Points on a hilly landscape, in no order, each with its height.
From any point a ball takes the steepest step (drop divided by distance) to one of its 2 nearest points. It stops when none of these is lower. Distance is the straight distance between rows; heights are no part of it.
<1168> height 416: -2 -18 -14 -7 -1 4 -8 -12 -3 -10 7 -11 -9 12 6 -3 12 35 -2 -19 -25
<126> height 540: -13 17 18 6 -14 2 8 4 10 21 -4 -8 22 -3 3 9 -7 22 12 -3 25
<1636> height 437: 15 10 9 -11 9 2 6 -1 -7 16 -17 17 0 -2 -13 0 -13 3 0 2 18
<2352> height 405: 12 16 4 -14 16 -7 28 -5 0 11 -18 15 6 -6 -18 -10 -11 -19 3 11 12
<62> height 547: -10 0 -6 18 11 -13 13 -26 1 -1 -6 17 -13 16 18 20 0 5 -2 1 -14
<478> height 554: 1 -1 17 6 17 -11 12 -5 5 6 -12 -3 10 1 -13 -10 -3 -21 4 21 16
<392> height 321: -3 -22 -16 -14 2 1 -19 1 -11 -13 16 -18 -13 8 -1 -8 -5 15 -5 -4 -20
<971> height 427: -11 -11 20 16 17 -4 -2 0 -3 -21 4 -21 7 12 15 5 4 -12 -1 12 9
<2331> height 420: -3 -12 24 5 28 -2 -2 6 -9 -12 -5 -21 0 17 11 7 -14 -19 0 9 13
<1673> height 544: -4 -15 -5 -21 14 -9 7 -1 -14 -12 4 -22 -7 19 9 -4 -8 6 8 -11 -18
<185> height 538: -3 -7 3 -18 7 -3 -3 12 -17 -16 1 -26 -4 14 6 -1 -12 5 5 -8 -5
<291> height 200: 8 -3 -11 -11 13 7 13 3 -12 -31 3 -24 10 -1 10 -10 12 3 4 -17 -9
<956> height 271: 4 10 -9 -13 -8 5 -6 30 11 1 3 -1 -3 1 -18 -8 -5 -18 -12 17 3
<1501> height 333: -8 -27 -17 -12 17 -9 2 -8 -7 -15 16 -15 0 12 3 -18 1 -14 2 6 -22
<1518> height 590: 4 -30 6 17 9 -6 -20 -10 -1 13 8 15 -16 -2 -9 -16 -9 -19 -8 26 -7
<1747> height 532: -10 22 0 -10 -6 -10 25 22 11 3 -6 -20 17 2 -1 -10 -15 -11 5 16 12
<1597> height 194: -9 -2 33 16 6 -8 -9 10 -4 15 -7 -9 16 -2 -12 6 -9 5 -4 24 38
<1983> height 536: -15 3 2 27 3 -16 11 -21 3 -9 1 5 -2 7 17 19 15 8 0 2 -10
<756> height 584: 7 -28 -9 8 7 -6 -8 -18 4 6 10 13 -11 -2 -8 -24 -9 -31 -5 21 -13
<2181> height 402: -7 -16 3 7 -7 14 -40 1 -10 -4 10 -5 -4 -2 3 6 3 18 -3 -19 5
<422> height 454: -18 -11 6 -5 1 -13 4 -6 12 18 -1 -8 -8 20 19 6 -6 17 15 -1 3
<790> height 497: -3 -9 -4 14 23 8 11 -16 -7 -32 4 -10 4 9 14 1 22 3 -9 -10 -14
<1188> height 230: 1 14 -9 -20 -19 10 -10 37 21 12 11 -2 -8 3 -18 -8 8 -6 -9 14 -3
<226> height 236: -2 4 4 -14 -13 5 -4 4 -5 2 -2 -5 -2 4 8 6 -4 17 4 -18 5
<991> height 183: 4 4 4 18 -9 9 -9 -1 -12 -14 0 -4 8 -12 1 5 22 5 -8 -8 -10
<931> height 198: 11 20 -9 -12 -19 17 -6 18 -7 -14 0 3 -1 -10 0 3 9 10 -12 -9 -3
<1162> height 233: -3 7 21 18 2 -7 3 2 3 -8 -5 -13 14 -6 1 0 8 -15 3 10 12
<1930> height 330: 11 0 7 14 20 3 7 -25 -1 7 -15 28 -12 4 0 16 -1 -10 -7 -1 -10
<1997> height 507: -10 16 17 6 11 -2 28 -10 9 24 -9 8 8 7 9 21 -4 20 13 -4 23
<1786> height 257: -2 -24 0 11 18 -7 -7 -17 4 9 1 16 -22 12 7 -1 -8 -12 -5 14 -13
<810> height 199: 6 15 7 -16 -6 8 10 3 3 10 -11 3 3 -3 10 12 -12 20 11 -22 14
<1812> height 228: 8 -16 -20 -11 5 7 -10 -17 -10 -13 10 -2 -12 0 -2 -15 5 9 -15 -11 -35
<2058> height 503: -2 -6 -9 3 13 -2 19 -13 -1 -21 0 -14 5 10 13 -9 21 11 0 -13 -21
<369> height 329: -10 -3 -32 -16 -10 -8 9 17 11 -11 20 -7 -1 2 -7 -21 5 -21 -1 13 -14
<1692> height 180: -9 -19 -9 34 3 -9 -7 -24 1 13 9 24 -23 11 11 17 2 3 -6 6 -12
<560> height 430: 6 -17 3 10 5 -2 -17 1 0 -4 4 -1 3 -2 -17 -18 -14 -36 -9 30 6
<542> height 269: -3 11 11 -3 8 -2 19 4 -6 -15 -5 -19 13 -2 16 2 8 3 11 -6 2
<1552> height 270: 17 12 12 2 4 11 9 5 -6 -20 -8 1 10 -24 5 4 4 -8 5 -5 4
<325> height 583: 14 27 -2 -9 -8 4 24 -6 6 4 -13 11 7 -15 2 -1 4 -1 7 -8 -9
<2035> height 376: -16 -4 2 22 -20 -6 -17 1 5 3 9 -5 4 -7 5 3 21 18 0 2 -4
<2122> height 218: 9 7 8 -4 -7 16 -10 12 -5 1 -9 4 4 -12 -2 11 -11 14 5 -19 27
<2225> height 290: -12 -11 -16 -1 -3 -17 7 -5 5 -10 8 -14 1 6 8 -24 14 3 8 3 -20
<563> height 57: 7 26 15 20 -9 8 12 3 4 8 0 -2 17 -22 12 29 17 18 12 -14 8
<1925> height 429: 5 -20 -8 -9 -4 1 -24 -6 -7 4 11 6 -18 3 -2 -8 -12 -3 -6 6 -17
<1467> height 428: -12 -10 -17 -19 -9 -11 1 -4 0 -4 9 -14 -10 9 9 -9 3 32 8 -12 -19
<838> height 196: 12 18 2 -15 13 1 35 3 -2 -11 -11 -9 14 -10 15 -1 0 -15 18 -10 3
<1553> height 351: 6 -4 -24 -14 -1 9 9 11 -8 -25 11 -10 16 0 -8 -11 10 -29 -7 4 -3
<1549> height 322: 4 6 -31 -13 -9 9 8 9 7 -20 14 1 8 -3 -13 -16 19 -31 -12 7 -13
<1232> height 455: 12 8 1 -15 6 10 4 -11 -3 24 -15 33 -3 -10 -19 5 -10 12 1 -16 17
<1033> height 274: 9 6 11 41 11 8 -10 -11 -13 -17 6 4 3 -15 0 24 24 -11 -12 -3 -1
<2262> height 491: -5 -13 5 12 17 0 -2 -8 -9 -17 3 -7 -3 14 16 7 11 1 -6 -1 -9
<266> height 404: 11 -3 12 -3 11 9 -7 16 -15 -23 -1 -19 11 -4 -2 -4 -11 -27 -2 8 15
<71> height 247: -19 -19 -10 23 0 -13 -2 -13 0 -1 12 8 -13 13 20 9 8 20 -2 3 -18
<736> height 253: 13 -5 -22 -22 11 7 -2 -7 -12 -21 2 -9 -3 3 -3 -9 3 8 -12 -19 -29
<1161> height 385: -17 -5 -1 7 1 4 -12 -13 11 11 3 10 -12 10 11 13 1 23 10 -32 8
<2010> height 242: -5 13 4 8 -30 16 -23 18 -1 -5 4 -7 10 -15 -5 9 2 18 -4 -13 23
<1563> height 350: -9 -4 -25 -16 -13 -9 6 23 14 4 21 -2 -19 4 -7 -17 -5 -12 0 17 -20
<1706> height 543: -21 -8 19 15 -2 -10 -6 6 10 10 1 -13 4 15 14 14 -2 16 8 10 20
<648> height 567: 19 11 -1 3 -8 6 19 -11 2 -17 -1 6 21 -19 -6 -4 18 -30 1 2 7
<237> height 305: -1 12 8 29 -13 9 -14 2 1 13 2 -1 7 -15 -1 24 20 13 3 -15 16
<687> height 384: 7 5 7 -9 22 -12 30 -16 7 16 -18 13 2 6 -8 -8 -9 -19 9 6 3
<611> height 482: 0 -4 14 19 22 0 3 -11 -13 -12 -6 1 -6 12 18 22 -5 -3 -7 0 2
<1521> height 175: 10 8 -8 -17 11 5 25 1 -9 -25 -4 -12 15 -10 11 -7 7 -14 11 -13 -2
<1008> height 401: 12 -16 -16 -18 -4 12 -35 1 -4 3 15 10 -22 2 -11 -2 -19 -3 -20 1 -13
<2082> height 298: 5 2 5 14 13 -5 7 -23 3 23 -13 33 -10 3 -7 19 3 3 -3 -2 1
<1134> height 106: 2 22 10 26 -14 2 8 -1 3 -1 3 -3 14 -20 5 21 25 8 2 -8 -3
<1283> height 353: 22 -1 10 2 23 17 2 -20 -10 1 -15 25 -13 -4 3 13 -2 -13 -5 -9 -12
<2120> height 624: 1 -9 -22 -5 -10 -14 6 -16 8 9 6 18 -17 -1 1 -19 -2 -8 4 8 -30
<892> height 414: -6 -17 -6 2 1 -13 -1 12 5 -4 5 -12 9 4 -13 -20 -14 -36 1 32 11
<701> height 265: -7 -5 -21 -14 -24 17 -30 16 -2 -13 21 -3 -12 1 -7 -2 4 22 -13 -9 -2
<1924> height 391: -3 -21 -3 5 -10 -15 -4 -8 10 26 9 13 -20 2 -1 -17 -7 2 5 15 -6
<2053> height 363: 7 8 -8 -12 -12 5 4 -11 -5 -3 -7 11 -2 -4 6 6 12 15 3 -23 -18
<715> height 373: 2 -9 16 6 -2 -1 -21 6 -4 15 -6 9 -1 -1 -18 1 -11 3 -4 10 26
<608> height 469: -2 7 -5 -17 -9 15 -25 10 6 6 4 8 -13 0 -14 -2 -22 16 0 -19 23
<307> height 235: 13 16 -11 0 -15 18 -8 4 -10 -25 3 2 4 -19 -7 -6 16 1 -14 -8 -12
<1464> height 182: 4 14 7 2 3 4 19 -13 2 4 -12 13 -1 0 19 22 12 16 8 -19 -8
<680> height 284: 0 -24 -3 -7 14 -10 -3 -14 2 9 4 7 -22 12 4 -12 -13 -14 4 7 -21
<1030> height 524: -12 12 5 9 -20 2 2 11 -3 -14 0 -26 16 -10 10 0 26 25 0 -8 -3
<1741> height 425: 0 16 -20 -26 -24 16 -8 11 9 3 4 12 -11 -1 -6 2 0 14 -5 -20 -1
<1871> height 379: -1 -17 -17 -13 -12 -14 7 -2 11 26 11 14 -29 5 -4 -21 -20 2 5 12 -9
<256> height 262: 4 18 -2 2 -15 20 -13 11 5 11 -4 18 2 -18 -17 7 -6 12 -4 -19 28
<870> height 504: 12 -10 -3 -13 17 -4 -10 2 -6 5 -6 8 -10 6 -17 -13 -28 -24 -9 12 1
<1398> height 232: 1 -14 -5 27 5 5 -19 -10 -10 -13 9 4 -2 -8 -3 2 28 2 -16 -2 -25
<15> height 520: -6 15 -7 6 -15 2 11 11 -3 -25 3 -23 19 -11 4 -14 25 9 -3 -1 -4
<926> height 310: -2 -1 0 -7 9 -2 7 -15 -2 1 -9 7 -11 13 14 6 4 4 5 -12 -20
<1526> height 229: -6 8 -18 -15 -24 12 -16 27 3 -13 16 -9 -5 2 -3 -5 14 19 -13 -4 -7
<346> height 486: -2 0 -6 -24 -9 10 -21 23 0 1 5 -8 -12 13 -8 4 -22 10 -1 -8 19
<952> height 213: -1 7 31 21 1 -8 0 8 6 3 -2 -17 20 -6 -11 3 1 -9 -2 20 26
<1687> height 581: -12 -13 4 8 4 -13 1 -17 13 39 -4 28 -8 3 -11 2 -2 13 8 12 9
<1856> height 422: 8 13 14 -13 17 -5 15 6 -8 14 -17 7 7 -7 -18 -4 -17 -8 1 18 26
<1389> height 618: -1 2 -20 -2 -22 -16 10 -13 17 21 1 23 -13 -8 -5 -19 0 1 4 9 -23
<1438> height 349: -2 -24 -8 -3 18 1 -4 -3 -14 -27 9 -23 9 9 2 -16 7 -10 -6 -2 -11
<1643> height 221: -1 23 5 12 2 -7 34 -19 11 16 -12 13 3 -1 12 23 11 10 7 -10 -6
<578> height 338: 2 -1 -7 -22 12 -15 17 -7 3 8 -10 0 -6 13 3 -7 -16 -15 11 -4 -16
<332> height 395: 16 -4 21 4 22 12 -2 5 -16 -24 -2 -10 9 -5 7 4 -3 -25 2 2 13
<2347> height 291: 0 -2 15 -11 23 -7 20 1 -5 -3 -10 -18 1 15 16 3 -9 -16 13 -5 4
<1515> height 273: -1 3 2 -9 -6 -4 -2 -1 -2 -1 -6 -3 -4 5 4 -2 -3 4 2 -6 -9
<1898> height 264: 1 11 4 11 0 -6 12 -19 11 19 -14 21 -4 -1 -2 17 10 5 3 -4 -6
<700> height 595: -4 -21 10 19 7 -12 -8 -8 5 17 0 13 -10 1 -8 -9 -4 -9 -2 30 4
<827> height 527: -8 11 10 29 12 -13 20 -20 2 -11 -2 3 6 7 16 23 7 -5 -2 5 1
<843> height 386: 2 -13 -1 -15 19 -8 12 9 -9 -8 1 -16 6 15 0 -9 -22 -31 7 -1 2
<541> height 222: 8 0 0 3 4 7 1 -7 -11 -24 3 -7 11 -9 0 -9 16 -15 -4 -6 -7
<1739> height 368: 1 -19 -19 -12 6 5 -5 9 -14 -29 15 -20 13 6 -8 -15 1 -25 -12 6 -5
<1016> height 161: -7 -4 19 -10 6 -5 -5 11 1 16 -10 -10 3 12 3 3 -19 9 10 3 28
<2228> height 336: 4 -3 -9 10 -25 12 -26 -1 -3 4 3 17 -4 -13 -12 3 8 6 -11 -11 -5
<334> height 394: 7 9 -21 -21 -19 12 -9 -5 -3 -3 1 14 -11 -2 -1 4 6 19 -5 -21 -15
<1835> height 375: -5 -3 15 15 -5 -9 -9 0 5 17 -5 3 6 -3 -10 3 -1 5 -1 15 16
<876> height 470: 6 -8 18 21 19 6 -14 -5 -13 -3 -4 6 -7 4 4 20 -2 -5 -11 0 2
<1450> height 399: -5 -15 2 -6 13 -13 8 12 -4 -7 1 -18 9 11 -6 -11 -18 -33 5 16 13
<1839> height 388: -14 -11 -1 17 -13 6 -25 1 -3 0 8 -7 -1 0 6 9 16 24 0 -15 1
<2183> height 306: -7 -7 -30 -7 -9 -10 11 0 5 -17 15 -11 10 2 -1 -26 13 -7 1 5 -19
<56> height 366: -9 -14 -9 -22 11 -19 11 18 -1 -3 3 -14 -7 12 -7 -9 -31 -21 6 6 -4
<446> height 490: 7 -19 10 -2 16 -4 -16 0 -7 16 -7 10 -9 7 -16 -9 -24 -11 -3 20 8
<1621> height 481: 0 -23 16 5 21 -3 -18 -5 -7 23 -5 13 -9 16 -12 3 -19 2 -3 14 18
<911> height 224: -16 -16 -10 29 -4 -5 -17 -14 2 10 13 11 -16 5 14 15 12 15 1 -5 -5
<1728> height 574: -14 -6 -3 16 5 -11 8 -21 17 33 -3 29 -14 8 0 16 1 16 7 1 7
<1299> height 372: -1 -5 -25 -26 -8 -2 -8 21 6 3 17 0 -21 8 -10 -7 -11 -6 -6 9 -20
<2192> height 266: 11 21 22 21 -4 2 -1 7 -3 19 -1 8 21 -27 -21 17 6 12 -1 5 32
<969> height 254: 15 14 10 14 10 15 6 0 -8 -30 -2 -2 18 -30 8 9 22 -9 7 -4 2
<1144> height 223: 11 -8 -14 -17 19 10 6 -4 -18 -29 6 -19 3 4 2 -11 1 -2 -6 -20 -19
<1504> height 501: -2 5 -11 -27 -11 3 -7 31 6 3 5 -9 -9 13 -8 3 -14 2 -4 3 4
<33> height 335: 19 8 20 6 9 7 0 13 -8 -6 -9 0 9 -16 -23 -6 -12 -21 -8 20 29
<1911> height 537: -18 11 7 -5 -6 -18 17 10 7 5 -4 -28 14 7 10 -10 -12 -2 14 12 4
<1130> height 512: -4 19 21 6 13 -11 38 -11 13 23 -13 7 9 4 4 14 -3 11 8 6 9
<302> height 365: 10 -2 -13 -19 -7 20 -26 19 -3 -1 10 8 -17 6 -16 -1 -11 -10 -22 4 -9
<3> height 216: 2 -20 -10 17 -6 6 -29 -5 -8 -15 11 -3 -2 -9 -5 -11 21 11 -16 1 -27
<170> height 444: -3 -20 -16 -9 -15 -9 -13 7 -2 0 19 -6 -18 4 -2 -19 -8 3 -2 13 -15
<166> height 609: 3 15 -22 -10 -26 -3 5 -10 15 12 -5 22 -7 -5 -4 -9 4 7 -2 -8 -19
<999> height 195: -4 14 -4 -9 -21 2 1 6 12 16 -6 6 3 -2 -8 -5 -11 14 0 1 14
<1039> height 576: 12 25 -5 -3 -9 7 18 -7 1 -12 -6 7 10 -19 -2 -7 10 -15 -1 -5 -8
<1246> height 219: 6 -3 13 16 -6 17 -27 11 -23 -23 3 -10 7 -16 -4 6 14 2 -15 -8 -2
<445> height 275: -16 -10 -5 4 7 -17 11 -14 7 -6 4 -6 -5 10 17 -8 13 0 8 5 -20
<2043> height 267: 3 1 -16 4 -15 3 -6 -7 -2 -20 2 1 6 -11 -8 -15 20 -1 -9 -5 -22
<1048> height 231: 14 21 14 12 -11 6 5 3 4 13 -10 7 14 -22 -11 11 6 9 1 -4 16
<848> height 521: 23 -2 -4 -13 15 13 -3 -3 -9 -4 -9 11 -6 -4 -13 -9 -19 -27 -10 0 -3
<431> height 630: -1 -9 -15 0 1 -10 6 -27 10 9 2 22 -19 5 8 -10 8 -4 2 -2 -34
<2076> height 296: -8 -14 -12 -18 -13 5 -30 12 -8 -9 18 -18 -10 9 2 -4 -9 25 -2 -9 -1
<939> height 357: -9 6 13 19 -13 -5 -2 -3 13 22 -4 3 12 -10 -8 11 6 14 5 0 11
<1428> height 589: 13 28 -7 -19 -12 10 21 4 7 11 -12 16 0 -8 -1 3 -6 10 1 -9 -1
<1407> height 457: 10 -12 24 12 18 8 -18 2 -13 -2 -7 1 -1 -1 -7 4 -10 -15 -8 8 11
<1333> height 307: 10 11 -1 -3 -1 6 1 14 2 -6 -7 1 6 -8 -19 -11 -8 -25 -13 19 15
<2209> height 356: -19 10 -4 19 -34 1 -20 5 9 11 7 -8 11 -13 2 6 20 21 5 -15 9
<381> height 150: -3 8 9 23 -7 -4 2 -5 2 -10 3 -5 11 -9 6 6 24 0 -3 -1 -7
<274> height 523: -12 9 -4 -11 -12 -9 -1 28 0 -8 3 -24 6 6 -1 -8 -10 -5 0 13 5
<32> height 197: 5 -19 -14 2 4 10 -20 -9 -10 -19 11 -1 -1 -6 -8 -13 10 -1 -20 -2 -27
<766> height 471: -11 -26 11 6 16 -6 -13 -5 3 21 -3 9 -14 21 5 10 -18 12 5 4 17
<1837> height 334: -14 6 2 27 -21 1 -21 0 12 21 3 2 6 -12 -7 13 12 15 7 -12 17
<815> height 301: 6 13 -10 12 -27 16 -23 4 4 10 -1 21 1 -18 -18 7 4 9 -10 -13 11
<584> height 500: -17 5 14 10 8 -4 9 -8 17 27 -6 8 2 7 -1 16 -3 21 10 -6 25
<1785> height 519: -5 17 17 24 13 -12 26 -13 10 8 -6 5 8 3 6 21 3 0 3 8 8
<1949> height 340: -6 2 -15 -19 0 -11 12 21 7 -6 2 -10 3 9 -8 -10 -17 -25 2 9 0
<14> height 364: 0 -4 4 -12 7 -15 15 -9 7 19 -15 9 -4 10 -4 -7 -13 -2 9 6 -3
<694> height 252: 0 11 16 11 8 -3 21 -7 3 -15 -1 -12 16 -6 15 6 16 -12 7 0 5
<1103> height 553: 21 3 2 4 3 6 14 -19 3 -5 -5 15 14 -12 -17 -5 8 -38 -4 9 3
<192> height 473: -1 -2 0 -3 5 1 -5 -15 8 29 -11 29 -8 0 -13 3 -5 16 9 -14 17
<1588> height 449: -2 14 -16 -16 -18 20 -18 9 17 8 4 20 -13 -3 -13 1 -7 16 -6 -24 14
<1613> height 374: 23 3 15 -3 19 14 2 -4 -11 -4 -15 12 -6 -4 11 17 -4 0 4 -12 1
<1295> height 514: -7 14 -8 -3 -12 -3 20 -2 3 -18 1 -19 24 -6 6 -13 20 -7 8 0 -6
<136> height 522: -1 23 -4 -7 -7 -2 32 -4 7 -8 -4 -13 26 -9 6 -9 7 -20 11 3 3
<636> height 378: -3 -23 7 -5 6 17 -39 -3 -13 -4 11 -7 -13 9 7 11 -7 18 -7 -21 0
<753> height 261: -16 -23 -9 15 10 -12 4 -13 2 -12 14 -6 -11 16 22 -8 15 18 -2 6 -23
<1966> height 268: 7 -18 -11 -7 9 9 -16 -22 -11 -4 4 10 -15 0 2 2 10 9 -13 -19 -32
<612> height 302: 0 4 -16 -12 -3 -1 2 5 0 -10 1 -2 -4 4 -6 -15 -7 -19 -4 4 -12
<1176> height 201: 1 11 -1 -6 -19 20 -25 21 -10 -17 6 -6 0 -6 0 7 1 18 -6 -13 20
<2027> height 337: 6 8 -3 -7 7 1 18 -16 -2 -8 -6 6 -1 0 12 -1 17 0 4 -17 -23
<970> height 272: 2 15 12 15 -24 9 -12 11 -5 -1 -1 -6 14 -20 -3 13 12 12 1 -8 15
<672> height 326: 9 8 -19 -14 -15 14 -14 14 8 -3 7 15 -13 -2 -15 -7 6 -9 -18 5 -15
<1886> height 177: -4 9 17 -17 2 -2 9 17 0 13 -10 -19 8 11 9 6 -22 15 16 -4 28
<949> height 403: -5 -12 -8 3 -10 5 -20 -6 -6 -3 11 1 -2 0 4 0 15 25 -3 -16 -15
<2167> height 154: 15 9 2 -9 -10 19 -12 14 -17 -18 -3 -3 4 -14 6 7 4 13 -4 -12 3
<2036> height 192: -11 11 -12 -9 -30 5 -11 32 14 1 14 -7 -3 2 -6 -7 9 6 -9 11 -2
<2162> height 508: -6 5 -6 9 0 -4 23 -10 3 -23 3 -19 18 0 12 -12 31 10 4 -7 -13
<49> height 259: 6 -3 -7 -3 3 0 3 -9 -3 -13 -1 0 7 -2 -3 -13 4 -28 0 5 -4
<222> height 348: -7 -5 -4 0 2 0 1 -20 2 10 -4 18 -15 15 15 19 4 19 6 -23 -11
<1660> height 461: -11 -17 10 -5 12 -11 -5 -3 2 9 -2 -8 -15 24 18 9 -14 7 8 3 6
<1931> height 599: 6 23 -20 -25 -20 6 14 3 17 16 -5 23 -11 -1 -9 -4 -2 3 -2 -6 -11
<1231> height 251: 7 -4 -1 35 14 12 -16 -13 -17 -15 9 3 1 -8 0 17 27 0 -21 -8 -18
<1594> height 488: -7 -4 9 4 11 1 -6 -8 9 25 -7 14 -7 9 -4 11 -10 17 9 -15 24
<324> height 438: -17 -11 -16 -12 -23 -15 -5 -1 12 8 17 -7 -11 6 11 -11 2 26 14 -6 -8
<1573> height 308: -2 -4 5 -14 26 -14 19 -7 -3 2 -9 -5 -7 24 16 4 -11 -11 12 -6 -9
<2180> height 151: -4 19 7 -14 -2 -6 17 5 5 24 -12 2 9 2 -4 -2 -16 15 9 3 19
<1046> height 105: 0 21 17 21 7 0 20 -3 1 -4 -4 -2 9 -7 21 31 11 13 8 -6 9
<1158> height 347: 1 -27 -5 -16 11 7 -30 -7 -16 -5 13 -11 -16 8 4 2 -10 12 -7 -14 -13
<2233> height 526: -2 15 -1 -8 1 -7 33 10 6 -6 -6 -17 23 -3 3 -7 -9 -23 12 7 13
<1302> height 586: -12 -7 -2 3 -5 -20 9 -16 15 43 0 29 -8 -7 -14 -16 -2 8 7 21 5
<752> height 186: 16 12 10 -14 -2 20 -5 18 -14 -11 -8 -7 2 -7 12 13 -9 16 8 -15 14
<169> height 237: -3 29 -2 -7 -26 10 6 21 10 5 -3 -4 11 -6 -1 3 -4 12 -3 3 11
<343> height 153: 12 26 2 12 -20 11 3 5 -5 -12 -4 3 13 -32 1 13 22 11 0 -12 -6
<1817> height 442: 12 -13 8 4 11 8 -21 4 -11 -10 0 -3 0 -2 -14 -10 -14 -30 -13 15 7
<2320> height 179: -15 -4 28 6 6 -11 -2 16 3 9 -5 -23 12 12 0 3 -14 6 7 20 32
<706> height 542: -14 3 -3 -15 -5 -22 14 14 12 17 -2 -17 5 11 4 -10 -22 -1 12 15 6
<76> height 352: 9 0 16 4 4 4 -16 14 -8 2 -10 4 6 -9 -23 -3 -14 -9 -13 20 25
<2052> height 240: 17 0 1 4 13 19 3 -1 -14 -31 0 -7 16 -17 5 -2 21 -4 -3 -12 -6
<740> height 299: 9 8 18 16 4 0 -6 -2 -6 21 -4 19 8 -16 -26 16 6 2 -5 5 24
<370> height 176: 3 16 7 -13 8 -5 30 -5 5 6 -13 -7 6 1 13 1 -4 -3 15 -6 -3
<1562> height 173: 5 18 5 -21 -3 4 22 12 0 14 -13 0 8 -2 5 5 -19 16 14 -8 24
<966> height 563: 4 -12 5 6 12 -11 8 -11 5 7 -3 1 13 1 -19 -15 -6 -37 1 30 18
<2061> height 549: -8 0 15 -5 23 -21 17 -1 2 19 -13 -3 4 9 -7 -10 -18 -11 10 21 14
<936> height 311: -5 -25 -18 -10 8 -17 11 -16 2 -2 13 0 -15 11 6 -22 -4 -16 7 3 -27
<1331> height 534: -13 15 17 -2 -12 7 0 13 4 8 -4 -17 14 -1 16 12 -4 25 16 -17 24
<354> height 367: -3 -11 -21 -19 -15 -12 4 18 16 20 18 10 -26 8 -11 -17 -21 -3 0 20 -6
<1559> height 602: -13 -6 10 12 8 -21 13 -11 17 17 -3 4 1 5 0 -7 1 -7 8 21 2
<1826> height 529: -12 14 10 2 -19 1 4 9 -1 -1 1 -16 16 -2 16 9 10 21 10 -10 8
<1598> height 292: 5 -5 15 31 15 11 -15 -7 -14 -24 6 -2 10 -8 -1 10 17 -18 -15 5 1
<2047> height 513: -13 3 -11 -21 -10 -3 -5 43 3 -6 16 -23 -5 12 -7 -2 -8 -3 -4 10 -3
<1058> height 300: 11 -6 -4 -1 4 8 -12 -19 -9 3 -7 18 -9 -3 -1 -1 6 -4 -10 -12 -26
<485> height 539: 25 2 -9 -9 8 12 7 -11 -3 -7 -7 16 8 -6 -16 -10 -5 -40 -9 7 2
<1995> height 190: 20 32 2 6 -20 16 6 5 2 2 -8 15 10 -34 -8 11 9 7 -3 -9 2
<330> height 387: 19 2 21 6 30 17 -1 1 -14 -19 -10 0 2 -11 13 18 -3 -12 3 -1 9
<87> height 545: -6 1 5 -18 7 -18 7 12 2 18 -8 -6 1 12 -12 -11 -27 1 7 19 17
<2107> height 293: 2 13 -26 -10 -16 9 -3 8 6 -20 9 9 0 -8 -12 -15 17 -12 -14 4 -21
<1565> height 278: -1 -3 14 -3 20 0 16 11 -14 -22 -4 -27 11 7 16 -1 3 -13 12 -2 9
<1498> height 220: 0 -20 -6 20 14 -2 -10 -25 5 19 0 33 -24 9 3 12 -3 -1 -8 4 -13
<1291> height 248: 3 -7 10 12 0 10 -26 8 -16 -13 3 -11 2 -2 0 2 1 -5 -11 1 1
<847> height 575: 1 -16 -10 3 -1 -10 5 -9 11 5 3 9 2 0 -15 -25 -5 -36 1 24 0
<592> height 263: 5 24 9 -8 -12 6 11 16 0 -1 -7 -11 10 -10 6 1 -7 6 6 0 11
<928> height 598: -12 -18 8 24 4 -16 -4 -6 10 8 5 3 -10 5 8 -8 1 -7 3 22 -5
<948> height 530: -5 1 -12 -20 2 -5 3 24 -11 -18 5 -23 3 7 0 -5 -11 -7 0 -2 -3
<590> height 413: 1 -9 21 -1 11 0 -16 18 -13 -11 -1 -25 6 6 3 -4 -15 -13 -2 11 14
<1258> height 145: -2 9 14 5 7 -1 13 -3 0 -1 -9 -1 -1 8 21 21 5 12 8 -12 4
<1009> height 562: -11 0 -5 29 3 -16 10 -27 6 15 -4 21 -8 11 9 28 -2 15 1 -1 4
<188> height 260: 8 -17 -8 2 8 5 -13 -22 2 17 1 26 -18 4 1 8 0 2 -5 -7 -21
<786> height 445: -14 -12 -20 -2 -31 -12 -6 3 8 9 23 0 -19 0 6 -21 -1 14 1 9 -15
<10> height 281: 12 10 15 -4 0 1 5 8 -4 -5 -11 -1 7 -11 0 -1 -5 -6 2 3 10
<1806> height 541: -16 1 15 6 -8 -15 2 8 11 9 -3 -17 10 12 14 0 -4 9 11 10 8
<1584> height 446: -18 -4 -5 -6 -14 -12 -1 -4 14 15 3 -3 -4 8 19 0 -1 23 17 -9 -6

For each start below, name the point where the ball stops.
<1924> => <1692>
<2162> => <541>
<1594> => <1016>
<1299> => <1692>
<2331> => <563>
<1687> => <1016>

Call two points neighbours if one is among the 2 nearest of the other. Go from one point of each pair to the other, from neighbour to neighbour, staying as low as possible. Name the highest point that can't be avoided.
<1016> / <370> => <542>
<2107> / <563> => <1407>
<2180> / <541> => <10>
<2180> / <1016> => <1886>
<2036> / <1016> => <1835>
<1521> / <2107> => <1739>
<32> / <1521> => <736>
<1521> / <1692> => <1058>
<370> / <1521> => <838>
